Points on a hilly landscape, in no order, each with its height.
A ball rolls from a point to whichever of its 4 nearest points has the largest drop for the distance, and stops where none of them is lower. Distance is the straight distance between rows; heights are no part of it.
bep: [107 164 111  92 136  91 134 157 144 157 102 154 150 128  93]  (h 531)
tuten: [111 135 141 137 132 116 174 136 131 132 114 153 137 137 146]  (h 218)
Mes: [ 96 192 133  73 162  77 136 170 137 169 105 186 147 182  74]  (h 625)
geg: [140 160 109  95 121 116 142 135 144 142 106 125 122 128 114]  (h 431)
gog: [152 165  85 101 129 128 104 126 144 134 110 112 117  97 103]  (h 548)
Rabud: [179 123 188 117  91 152 185 158 127 131 125 133 128 185 126]  (h 300)
begu: [118 126  78 136 142 115 103 115 131 127 112 133 158  88 129]  (h 375)
zag: [180 101 197 140  80 153 162 151 123 124 138 118 121 180 145]  (h 265)
fep: [ 85 104 160 158 134 123 174 137 118 119 137 153 125 136 173]  (h 223)
nad: [182  78 186 148  75 151 137 146 110 109 148  88 112 169 162]  (h 262)
gogut: [109 140  78 112 143  99 110 133 143 140 116 145 152  96 107]  (h 523)
kinet: [145 173  71  72 147 124  76 136 134 142 116 130 144  92  76]  (h 673)
baf: [109  90  79 183 175 145  48  58 112 109 167 110 128  81 146]  (h 245)
zer: [ 99 150 117 128 151 104 150 147 139 144 115 159 148 143 129]  (h 338)
kezu: [112 114  97 160 144 130  97  93 129 114 137 115 134  84 156]  (h 289)
gopi: [128 191 135  81 128 112 156 160 140 151 115 143 132 163  92]  (h 538)
tigu: [177 139 171 110  87 147 166 151 135 136 119 102 112 170 124]  (h 351)
bab: [ 97 157  92  64 140  79 109 155 144 157 111 165 166 124  61]  (h 428)
tilu: [130  81 133 178 152 140  45  54 117 102 162  63  91 115 149]  (h 412)
Gobu: [112 160 142 113 145 105 172 154 139 144 104 168 140 172 114]  (h 447)
Darar: [ 84  91 115 172 148 130 105  98 116 106 155 122 120  76 171]  (h 332)
Fomi: [ 91  69  66 159 158 143  43  96 113 101 156 158 176  62 112]  (h 155)
nali: [184 158 186  72 102 163 174 182 117 153 116 130 109 200  84]  (h 700)
pinup: [174 122 103 122 135 162  71  81 127 124 122  74 105 106 130]  (h 110)
pevav: [ 72 171 129  89 151  79 139 169 136 161 116 199 163 172  82]  (h 615)
kot: [162  80 155 154  93 147 103 111 131 103 143  68  99 131 153]  (h 339)
Mulig: [ 62  67  78 163 166 147  45  81 109  89 177 158 163  59 140]  (h 51)
deze: [109 133 151 152 129 120 180 139 130 123 125 139 125 149 158]  (h 143)
sen: [123 189 165 101 144 113 178 164 133 155 116 163 141 199  94]  (h 516)
Pinog: [107  88 114 183 145 134  86  77 121 108 158  96 107  94 162]  (h 316)
mavad: [ 70  99 109 151 150 121 131 121 117 124 149 153 144  94 164]  (h 359)
pize: [191 168 144  69  88 146 145 151 137 144 114 103  83 155  94]  (h 539)
Kimo: [159 165 169  89 116 136 181 163 131 151 107 130 121 184 100]  (h 515)
dal: [103  97  68 155 152 138  53  84 111 106 146 142 170  73 123]  (h 182)
Pek: [ 60 110 124 152 144 109 156 135 123 129 139 184 151 115 159]  (h 307)
tad: [143 112 179 156  99 141 169 124 122 111 120 118 115 163 156]  (h 212)
Deko: [116 119  60 126 149 124  82 123 132 132 125 142 164  75  99]  (h 475)
savu: [139  66 221 175  79 156 163 153 104 102 163 116 116 166 165]  (h 248)
Fekop: [159 121 152 135 103 133 148 130 134 121 118  97 119 140 147]  (h 288)
Tazuk: [ 71 121 111 129 144 110 153 141 130 134 130 175 153 113 136]  (h 363)
rekov: [ 98 101 139 174 136 134 137 113 121 106 141 120 119 101 172]  (h 206)
nerot: [134 145 164 141 126 136 191 147 127 138 115 148 127 179 135]  (h 233)
ninu: [128  96 197 164 120 140 184 137 106 107 142 130 115 161 165]  (h 263)
fidad: [120 115  79 166 156 144  62  66 129 110 146 110 130  90 147]  (h 241)
Tevus: [167  99 139 148 103 145 123 110 127 114 124  73  97 129 143]  (h 376)
Duk: [135 189 106  63 128 110 132 154 144 156 107 131 124 126  87]  (h 602)
terun: [140  83 157 171 107 140 109 105 120  98 152  76  93 124 166]  (h 329)
dagi: [122 153 120 116 131 108 157 143 136 136 109 142 148 129 130]  (h 149)
vupa: [166 121 124 128 109 147 108  95 124 125 120  75  95 117 133]  (h 304)
Subad: [140 164 134 105 124 109 168 152 135 142 116 141 130 154 127]  (h 364)
zazuz: [147 137  96 135 134 138 105 106 135 132 118 104 122  96 131]  (h 408)
Vekib: [ 90  99 161 177 120 137 155 115 120 108 162 141 102 105 188]  (h 166)
papag: [149  65 200 170  83 148 132 132 118  99 157  96  98 154 167]  (h 159)
Gadiv: [180 149 115  96 117 154  83  97 128 129 111  86  90 119 106]  (h 315)
gugef: [196 164 105  72 102 156 105 131 129 130 106  84  75 115 104]  (h 406)
vud: [ 87 117  85 128 143  96 121 136 136 143 124 172 179  96 114]  (h 495)
Katu: [161 186 151  66 115 127 166 169 130 153 111 130  96 158  96]  (h 198)
Tel: [ 78 103 100 158 133 118 122 124 130 129 137 151 150  81 142]  (h 392)
ner: [104 124  73  88 146  98  91 145 137 144 121 157 170  89  65]  (h 197)
moruz: [136 139 102 131 127 119 143 125 132 127 122 120 138 117 127]  (h 350)
furid: [155 184 174  86 131 124 181 165 128 144 107 147 120 201 102]  (h 593)
fupug: [154 113 110 152 132 146  73  73 127 110 133  75 109 101 140]  (h 297)

For each start below, name the point where the ball stops.
gugef -> pinup
tigu -> deze
Rabud -> deze
Tevus -> pinup
sen -> dagi
Fekop -> deze
Pek -> deze

Call two points neighbours if one is among the 4 nearest of the other. Go from one point of each pair to the other, from neighbour to neighbour, staying as low as possible. Name the highest point that can't be avoided.
deze / Katu -> Kimo
papag / ner -> Deko
dagi / deze -> tuten
fidad / pinup -> fupug
